A landscape with many valleys, sampled at points; each row gives a point and its height.
From any point a ball rolls to the lowest of the 4 points nearest to it. It stops when none of these is lower. Distance is the straight distance between rows; heights are no part of it.
sube h=52.5: [-33  19   7  28  -2 -28 -16  -6  21]
gima h=43.2: [  9 -11   5 -21  -8  24   4   6 -16]
mimol h=48.2: [ -7  25  10  22  -9 -29  -4  -3  10]
foli h=57.0: [ 32 -17  -1 -29   1  17  10  10 -18]
fikub h=29.1: [  0  -4 -10  -7   3  -6  -1  10   4]
buf h=24.8: [ -9 -10  -7  -7  -1  10  -6   3   0]
Pefi h=55.6: [-16  -5   9   9   4   3  -1 -25   4]
Dem h=14.8: [-20 -10   2 -13  -5  43  -5  -4 -15]
nopo h=10.8: [-25  16  19  21  -8 -15  -7 -14  10]
Rados h=63.4: [ 24   9 -11  10   8 -29   9   6   7]
masum h=22.7: [ 29   6  -9 -13 -11  -6   4  30  -7]
setu h=46.6: [-13 -10   0   3  10   3  -1 -14   6]
Bef h=17.9: [  3  -6  -3 -14  -9  12  -3  14  -7]
las h=48.1: [  9 -13   4 -24  -5  36   4  -3 -21]
lun h=53.6: [-20 -15  -4  -2   7  12  -4 -10   4]
nomi h=78.7: [ 36  -2   0 -23  -5   9   8  16 -17]
fule h=58.9: [-24 -13  -2   2   8  15  -5 -17   4]
zan h=39.8: [ 20   5 -11   4   8 -24   4  10   8]
sif h=38.6: [-35 -15  -3   2  13  34  -6 -18   0]
debor h=33.0: [-14  18  16  20  -7 -20  -3  -8   8]
gibal h=75.0: [ 33  -7   0 -22  -6  10   8  14 -15]
nudu h=34.3: [ -6  -1   7   6   7  -8   3 -17   7]
kasun h=65.0: [ 33 -26  -9 -31   7  22  11  14 -19]
sili h=54.2: [-23  11  21  18  -7  -3  -5 -21   7]
zugo h=51.8: [-14   3  15  12   2  -1  -2 -23   5]
Delum h=50.1: [ 25  -3   3 -24  -6  12   5  11 -14]
Poz h=41.6: [-19 -12  -5  -4   4  20  -5  -3  -1]
potum h=32.7: [ -1  17  10  15  -6 -24   3  -7   7]
kidu h=43.3: [  0  -9   4 -19  -7  34  -2   1 -17]
Dozan h=28.6: [  8   0 -12  -3   3 -14   2  14   5]
zofak h=58.3: [ 23   6 -19   4   6 -24   5  19   5]
Tasoz h=48.8: [-16 -11  -2  -9  -5  27  -5   0  -7]
Melop h=26.8: [  3  11   9  13   2 -23   3 -11   7]
Vadep h=7.6: [  6   1   0   8   6 -17   4  -7   6]
kina h=36.2: [ 16  -4   3 -23  -8  16   3  10 -15]
zar h=50.6: [-30 -15  -4   2  11  27  -6 -15   3]
gup h=33.2: [ -5   8  16   9   1 -14   2 -18   8]
runu h=12.8: [ 16   1 -10 -11  -6  -5   2  24  -4]
mun h=7.3: [ 32  11 -22   9   6 -30   7  24   6]
Bese h=46.5: [ 18 -14   4 -25  -1  29   7   1 -17]
vabu h=9.3: [-30  12  18  22  -9  -3 -10 -20   8]
pige h=60.3: [-30  -8   7   9  12  22  -2 -25   3]
kal h=21.5: [  5  -2 -10  -8  -1  -3  -2  15   2]
venim h=40.1: [-7 -8 -5 -2  8 -3 -1 -2  7]
Miker h=29.7: [ -3  10  12  15  -1 -19   2 -12   5]
degu h=50.9: [ 28 -14   2 -26  -2  21   8   5 -18]
feg h=65.7: [-23  -2  15  11   4   7  -4 -28   4]
miv h=20.4: [  9  12   4  14   5 -27   6  -6   6]
Vosuf h=34.8: [-18  10  19  16  -9 -10  -4 -18   9]
Nep h=51.1: [-33 -13   1   5  15  27  -5 -23  -1]
kul h=26.1: [ 10  -4  -1 -18 -11  13   0  14 -10]
dun h=35.9: [ 15  19   4  17  -2 -31   7  -2   6]
vene h=33.1: [  9  18   8  18  -3 -29   6  -4   6]
nuvut h=56.2: [ 31   8 -22   1  -2 -23   3  31   2]
Tula h=21.9: [-4 -5 -1  4  9 -9  1 -8  6]
gupo h=36.6: [-20  21  11  25  -9 -24  -9  -5  14]
Godi h=45.6: [-14  -3   9   9   7  -3  -2 -20   6]
Gidud h=23.0: [ 16   0  -2 -16  -8   2   1  22  -9]
lako h=35.7: [-10 -10   3 -18  -9  38  -2  -2 -15]
gudet h=52.0: [-25 -11  -4  -7   1  34  -8  -5  -6]
Gog h=6.5: [ -1  -6  -6 -10  -3   8  -4  12  -3]
rezug h=47.7: [-37  15  11  29  -7 -18 -18  -8  20]
tesa h=29.4: [-25  18  15  24  -9 -20 -10  -8  14]
pomup h=57.1: [ 42  15 -25  17   4 -38   9  17   7]
Buda h=31.1: [  2  -5  -7  -3   6 -12   2   5   5]
runa h=48.4: [-23 -14  -4  -2   6  23  -6  -8   1]
Nof h=38.5: [ 32   3  -2 -17 -10   0   8  24 -12]
Sama h=37.3: [-27  -9  -1 -10   0  43  -6  -7 -11]
gudis h=17.6: [ -4  -8  -4 -12  -8  16  -4   9  -5]
fam h=69.7: [ 34  20  -9  20   4 -37  11   5   6]
Ronep h=20.7: [ 16   2 -16  -5   1 -13   1  24   2]
fati h=29.8: [ 22   5 -17  -3   0 -17   3  27   1]
nadob h=36.9: [-31  16  15  25  -9 -15 -14 -12  16]
voki h=18.5: [  9   2  -7   3   8 -19   4   4   8]
mome h=55.5: [ 35  15 -18  14   6 -36   9  15   6]
zofi h=67.3: [ 39 -19  -7 -30   6  16  13  13 -18]
Vitu h=15.4: [-38 -12  -4  -1  11  44  -7 -14  -4]

Where does a ball stop that starts at each point below?
venim | Vadep
Pefi | Vadep
Delum | Gog
fikub | Gog
zan | Vadep
feg | Vadep
sube | nopo
Bese | Gog
rezug | nopo
zar | Vitu
gima | Gog
Nep | Vitu
kidu | Dem
pige | Vitu
las | Dem

Call two points neighbours if one is among the 4 nearest of the other. Go from one point of each pair to the other, from neighbour to neighbour, staying as low as possible. Name the highest point that can't be avoided.
Dem, vabu | kidu
Gog, Vadep | Dozan
Dem, Vitu | Sama
runu, mun | nuvut
runu, Gog | kal
nopo, Gog | debor
